Each row is a point on a tangle of strands that fork, close into loops and nearly touch. The rows are in no order.
In the rows, 100 means zero.
Two points are linked if the straight distance between their rows is under 82.7. Some points are linked to none.
feso: [ 98 129  90  90  72  80  53  92 105  92  80 120 109 103 101 134 130 125
  67  65  83  88 108  99  86  85]
Kebed: [153 124 105  91  94 102 103 141  67  99 108  96 116 121  92  76  67 110
  95 136 107  83 165 102 140  49]
fum: [ 89  86 120  83  65 128  96 118 112 134  98 132 103  72  86 102  56  95
 126 104  83 145 130 109  92 116]
nar: [121 138  91  79  72  76  54  92  93  82  71 119 107 118  76 131  90 139
  76  64  91  81 116  80  74  92]
kened: [112  97  56  94 118 116 127  80 124 103  86 117  72 111  99 115 128 123
  69  90 140 100  81 121 103  83]
teku: [ 87  64  89 126  98 122 141  97 115  96  97 109  94  82  91  87  81 102
 118 115 116 106  74 108 110 109]
lev: [ 78  92 104 109  88 108  97  62 108  75  91 118  98 102  76 138 134 115
 110  60  92  92  79  94  65 112]
Rom: [110 113 119 104  89 129 121 134  81  97 106  98 122  92  94  71  43  85
 134 130  88 120 134  92 124 114]
Bop: [ 82  53 139 104 108 133 124 108 124 113 109  98  88  46  67  87  73  97
 135 125  96 123  86 115  76 125]
vego: [ 90  97  47 100  79 117 106 117  94 124  99 128 117 107 118 118  67 104
 102  96  91 132 114 117  99 113]
nen: [ 81  47  82  80 123 114 105  93 103 139 130  90  92  66  97 111  82  78
 123  93  88 137  92 125  45 138]
tad: [ 84  36  92 104  90 114 147  71 118 109 121  62 116  56 122  90 100  77
 128  93  87 100  61  98  68 110]
kesa: [ 91 111 100 116 124  62 117  58 112  98  76  85  96 124 129  74 101  71
 101 105 118  93  53  67 118  97]
Pudo: [120 152  48  83 109 107  94 142 100 112 100  94 111  86 117 105 107 104
  48 122 111  95  94 138 124  66]
Zuzud: [ 99  65  68  96 125 105 121  82  96  96 106  66  81  85  97  99 161  99
  80  72 122  83  86 140 102  90]
sutik: [127 164 110  85  84  64  74  95 112  63  75  89 119 100  94 101  99 125
  53  78 102  66  88  74  87  57]
rato: [ 77  64  73  88 134 121  92 100 105  99 109 118  80 102  78 107 154 118
  76 122 123  75 113 153 121 100]
Lat: [103  75  39  99 124 115 135  78 106 105  95  99  84 101 110 109 122 103
  80  80 125 104  80 134  93  91]
tibi: [106 123  62  93  90  98  80 130 113 111  95 109 116  85 127 108 129 103
  62 102 103  95  96 132 120  67]
vuk: [ 75  75 129 103  99 113  61 105 114  96  96 125  96  74  83 123 142 117
 110 104  80  93 111 119 113 112]
lor: [120 105  89  94 103  90 120  62 107 106  85  98  55 148  75 118  93 118
  87  85 145 105  91  72  92 109]
nefos: [ 93  71  79 133 129 133 126 140  90  91 117  97 119  87  89 108 113 119
 115 146  68  79  89 135 113  99]
Dese: [ 73  74 132  72 117 123  63 109 102 123 101 113  67  81  70 118 105  91
 120 111  97 120 132 128  96 150]
zadin: [ 90 120 132 113 105  55  83  48  98  95  99 104 108 130 137  96  51  74
 117  78  73 121  82  58  75 112]
goze: [ 95  88  92  99  92 102  61 143  94 107 101 110 124  69 121  97 104  94
 101 124  71  95 118 125 129 102]
sipo: [107 127  69 124 102 122 148 121  83  88  88  93 109 124 102  75  58  93
 102 130 113 110  96  91 125 109]
diz: [134 129 107 101 106  91  95 119  84  97 100  96 105 114 118  55  61  88
  96 106 125  98 122  83 135  96]
zan: [130 111 137 134 114  91 105 107 119  87  97 117  82 122  83  97 105 132
  90 126 112  69  84  90 139  66]
Nerif: [ 64  62  88  88 128 114  94  70 112  96 105 125  81  94  64 112 150 121
  85  90 119  81 118 135  97 118]
Mafu: [132 132 153  91  83  74  84  90  86  84  79 100  87 115  86  73  58 105
 107  90 112  92 141  55 117  99]
lokeb: [ 79 101 105  95  74 117 106  80  93  64  93  86 106 104  76 126 160 107
 126  60  79  79  75  98  63 104]
kup: [130 132 121 113 114  73  82  98 100  82  93  87  80 113  93  89 104 102
  93  86 123  85  84  66 106 113]
Garak: [ 75  76  76  88 103 114  56 139  87 106 106 101 104  84 117 109 117  80
  99 134  79  97 108 135 118 129]
zado: [ 62  46  64  73 124 111  80  85  96 129 124 106  87  89 103 124 114  77
 106  92  98 121 110 136  67 141]
vot: [ 86 135 108  93  81  79 136  69  96  69  87  55 105 149 125  96 145  79
 111  67  81  86  52  62  70  77]
mudob: [ 87 113  51  90 123 130  91 141  76 105 103 110  89 125  77 117 121 121
  69 155 109  88 121 147 124  99]
pire: [ 80  75 115  71 107 122  91  85  97 129 113 118  66  96  56 115 103  91
 118  87 118 134 137 116  74 142]
ranel: [104  83  85  96 102 117 128 107  85 125 122  95  87  98  94  95  54  67
 130 100 112 141 101  98  79 137]
Feni: [126 160 119  74 108  49  79  92 107  73  73  88 112 102 109  73  69 125
  38  87 125  70 112  60  92  45]
pufuf: [101 135 118  91  61  70  83  98  98  80  93  89 139  93 143  97 133  94
  89  46  63  91 104  76  82  71]
gufol: [ 81 111 117 110  99  63 118  52  99  75  96  61 109 133 133  97 120  67
 122  74  79  92  51  58  70 101]
mut: [136 117 123  97 121  86  70 139  73  97 110 100 120  85 125  54  68  94
 100 105 100  91 143 100 128  86]
lolap: [100  94  98 118  99  73 113  58 108 113 115 114  74 135 115 123  70  98
 110  79 105 133  84  88  75 108]
Ruru: [137 126 120  74  68  69  84  90  88  95  74 109  88 114  93  91  64 118
  91  75 113  99 156  61 102  88]
fano: [ 90  91 150 118 104  91 120  78 109  98  87 101  67  94  74  74  66  82
 134 116 114 109  80  72 108 123]
duzi: [ 97  63  99  94 114 106 117  92 106 133 132  89  90  74 104  99  59  69
 130  96  91 145  81 104  44 136]
zunem: [129 128 101  98 110  81  94  81 102  83  80  83  67 142  69 108  94 117
  86  86 133  85  76  59  86 117]
dez: [ 71  74  54  79 105 107  62 112  92 126 109 115 100 102 127 127 114  79
  89  97  90 117 109 132  94 130]
gavi: [130 133 105  75  70  74  66  95  95  91  76 114  93 121  75 114  77 138
  75  71 105  91 138  67  89  91]
Buvi: [ 72  70  68 115  93  98 156  69 106 123 111 101  99 116 114  92  35  79
 118 127  97 139  62  91  68 103]
Fef: [ 60  74 124  81 101 111  45 101 108 104  95 121  85  81  88 128 132  98
 105 102  78 101 117 122 100 139]
Gagif: [111 160 129  84 118  55  80  71  98  78  72  80 124 109 136  61  84  97
  43  90 122  76  86  63 109  49]
riduz: [ 79 112 106 110 122  61 117  58 107 116  74 100  99 128 118  62  73  71
 118 121 122 106  68  64 123 112]
nipa: [ 74  79  55  90 123 131  87 121  91 102 105 118  90 105  87 111 139 113
  76 140 113  85 108 153 119 102]
vut: [106 121 113 106 107  69  89  75  99  92  83 104 125 106 158  58  66  79
  83  76 104 102  99  67 116  82]
dupo: [139 117 137  97 127  69  61 144  77 106 119 109 114  90 108  75  86 108
  91 119  85  68 145 110 127  58]
Godi: [106 143 117  96 118  65  87  70 104  90  74  92 125 116 154  52  85  82
  61  89 117  92  83  68 120  64]
kek: [ 68  75  92 103 103 111 101  58 115  90  99 124  94 100  77 130 151 123
  93  65 106  94  95 114  78 109]
zote: [ 84  98  95 103 103  71 136  55  99 131  92  97  83 141 107  77  52  63
 127 123 126 126  81  72 108 108]
niv: [ 60  50  75 105 128 143 106 129  86  97 116  92 112  72  82 110 111 111
 115 155  66  85 104 141  98 130]
nuv: [ 81  36  80 114 101  98 146  52 113 108 111  70  94  82 114  92  91  80
 112  81  93 107  57 108  73  97]
fugu: [ 86 143 112  86  66  95 133 106  93  70  97  63 102 127 111  98 163 106
 110  61  82  84  69  78  73  76]
bes: [115 108 111  75  73 108  87  72  94 123 105 114  73 137  62 139  90 107
 100  72 120 130 144  79  84 120]
Lusum: [ 83  91  80 110  95  87 140  68 103 126 111 106 103 132 130  87  30  67
 123 124 101 142  73  82  85 107]
Nir: [ 93  66  76 106  95 121 132 110 114 101 122  66 140  64 142  90 109  77
 127 107  83 101  70  93  84 121]
Kip: [110 107  91 106  79  70  81  87 109 108  96 126 116  99 145 112  86 103
  88  58  79 116 109  93  90  87]
gakos: [130  95 106 125 142 101  95 146  91 106 130  95  98 104  93  99 120 101
 102 133 101  72  90 127 126  79]
kud: [114 115 157  92  59  95 102  83 100 104  82 113  90 102  83  82  46  84
 123  94 104 127 139  69 116 103]
dasif: [117 128 151 111 107  85  78 115  93  67 110  66 115  88 110  85 145  84
 111  78  83  77  87  76 101 102]
bika: [ 96  94  85  93  75 162 142 105  71 103 112  88 104 109  46 117  87  74
 123 125 122 138 140 112 101 118]
pobi: [ 98 121  87  88  79  82  57 105 111 106  89 112 106  91 119 125 146 114
  61  79  94  93 103 112 105  77]
Pesa: [ 84  55 113 121 104 131 128 106 116 102 109 110  95  61  83  88  81 103
 133 122 100 108  81 111  99 117]
Mibop: [ 77  84  77  93  67 136 105 120 103 129 102 129 124  77  98 111  56 101
 119 116  77 139 121 110  88 123]
Bidi: [ 69  72  73  92  85 141 113 121 106 125 109 115 125  61  96 112  67 102
 119 129  79 128  99 112  67 139]
Boge: [127 177 113  75  83  77  75 100 110  51  84  64 135 107  85 103  98 115
  59  89 103  54  67  74  84  46]
lal: [ 98  90  94 132 118 129 114 152  90  93 116 105 132  83  98  96  81 114
 124 149  59  89 102 112 117 111]
musa: [130 123  93 122 117 111 126 128  88  92  99  97  99 124 101  70  73 101
 102 132 124  92  97  98 143  91]
gome: [114 106 121 127 110 102 105  87 123  72  85 103  73 111  66 111 135 142
  81 104 120  67  70  96 113  80]
dus: [ 98  75  57  92 132 115 103 113  76 116 114  92  79  97  85 100 112  93
 107 100 131 107 108 130 100 134]
Gupak: [104  93  94 105  91  98  77 128 106 107 102 108 129  65 135  87  96  89
 109  94  81 104 107 104 114 107]
zibit: [107 123 156  99 100  85  51 130  86  80 115  70 107  90  95 111 164  94
 106 101  60  69 103 102 104  91]
nasit: [102 103 155  91  63 109  97 104 109 115  87 124  92  78  85  89  47  93
 127  92  90 135 138  87 102 108]
vum: [136 110 152 109 123  75  54 137  93 110 116 116 100  97  89  99 105 117
  98 120  74  66 126 109 123  70]
Dul: [ 86  61  92 135  95 120 145  93 131  83  92 100 107  79 108  90 124 108
 110 109 108  91  64 114 122  80]
nuro: [106  93 101  76  77 123  96  83  91 130 110 118  74 124  65 126  98  96
 110  86 135 134 148  98  98 121]
nota: [ 71 117 111  82  66 110  99 110  89  71  99  74 103 110  88 117 185 111
 116  71  76  81  88  98  74  95]
giri: [114 143  47  92 116 122 102 151  77 110 100  97  96 115  88 111 106 119
  60 144 108  96 114 135 123  85]
leza: [ 97 114 122 111 103  59  87  61 102  98  92 105 120 120 152  78  55  78
 101  72  86 113  90  61  95  99]
mebuk: [106 105  52  99  79  94  97 107 105 123  93 135 116 107 137 113  78 105
  85  81  94 124 112 115 104  88]
sugek: [111  97  78  85  73 147 127  94  81 116 112 102  96 123  63 119  87  79
 115 110 135 132 144 108 109 113]
nuget: [ 94  70 121 136  94 117 113 111 129  88 106 112 109  78 101 100 137 115
 115 109  92  87  78 111 129  80]
disu: [104 114 105 102  68  65  81  85 106  95  98 109 132  96 154 111 111  96
  88  49  59 107 106  82  82  73]
Zam: [108 106 120 115 111 130 113 151  78 100 114 100 131  86  93  81  47 104
 135 145  60 104 131 104 118 117]
geb: [129 126 138 120 121  80  79 111  98  77 107  78  92  95  99  88 125  95
  99  89 109  77  81  76 111 107]
Sezi: [128 123 120  77  88  59  60 126  91  97  90 117  91  87  84  95  96 144
  66 110 103  72 155  97 116  52]
pog: [147 124 147 121 120  82  77 124 108  98 111 111  91 117  76 105 107 137
  79 115  98  62 103  94 124  59]
pid: [ 89  80 122 126  88 112  92 103 124  90  94 131  99  81  88 115 132 129
 103 101  94  89  96 111 123  92]
sadum: [ 92  57  87 114 104  84 140  42 105  91  96  66  78 100 105  99 125  87
 100  59 105  93  62 105  82  93]
kun: [ 99 105  62 113 109 120 146 115  76  99 104  83 102 111 100  81  53  76
 118 116 112 118  95  89  98 131]
kur: [101  90  95 123 111  80 125  64 113  87  86  85  77 107 107 100 118  90
  95  76 120  90  57  83  97  99]
fimez: [ 99  76  86 108  95 103 105 112 114 106 111  95 123  72 136  97 106  78
 117  89  92 112  81  97  94 120]
mag: [ 97  93  94  97 112  98  99 108 104  92 115  69  84  87  96 111 185 103
  82  96 114  77  86 124 105  85]
toza: [ 64  65  83 101 110 147 115 134  89 105 111  94 115  58  74 110  83 112
 123 157  66 105 109 124  81 147]
vamo: [ 93 121 125  93  98  88  68 127 100  97 121  68  94  91  97 117 186 101
  80 105  93  72  92 116 108  77]
zuv: [114  92  72  91 104 111 128  67 112 113  90 112  59 140  78 117 100 123
  83  88 150 113 106  98 101 101]

A fork is a point with three links, a tip a point with one. Leave the first point through the second and follow the links. Name the first fork or tip that comes.
Boge / sutik -> zadin
nefos / niv -> Mibop
Pesa / teku -> nuro
lev / lokeb -> gufol
fimez / Nir -> Buvi
zadin / leza -> Boge
sipo / musa -> gome
vego / mebuk -> pufuf
Fef / vuk -> Bop

How many points has the smallest loop of links through each point below? Write - if it is on no loop.
dasif -> 12
vot -> -
sadum -> -

A tip is a point with one link. Name the tips that can be reached along the links from each point below, in the order of the rows.
Mafu -> Rom, pufuf, gufol
Feni -> zadin, Boge
zote -> Buvi, gome
Dul -> Bop, bes, bika

Name the points in between on the shortest way along the links from the first point to the second, in order.
Pudo / nar -> tibi, pobi, feso
Dese / bika -> pire, nuro, sugek
Zam / mebuk -> lal, nefos, niv, toza, Bidi, Mibop, vego
sadum / Lusum -> kur, kesa, riduz, zote
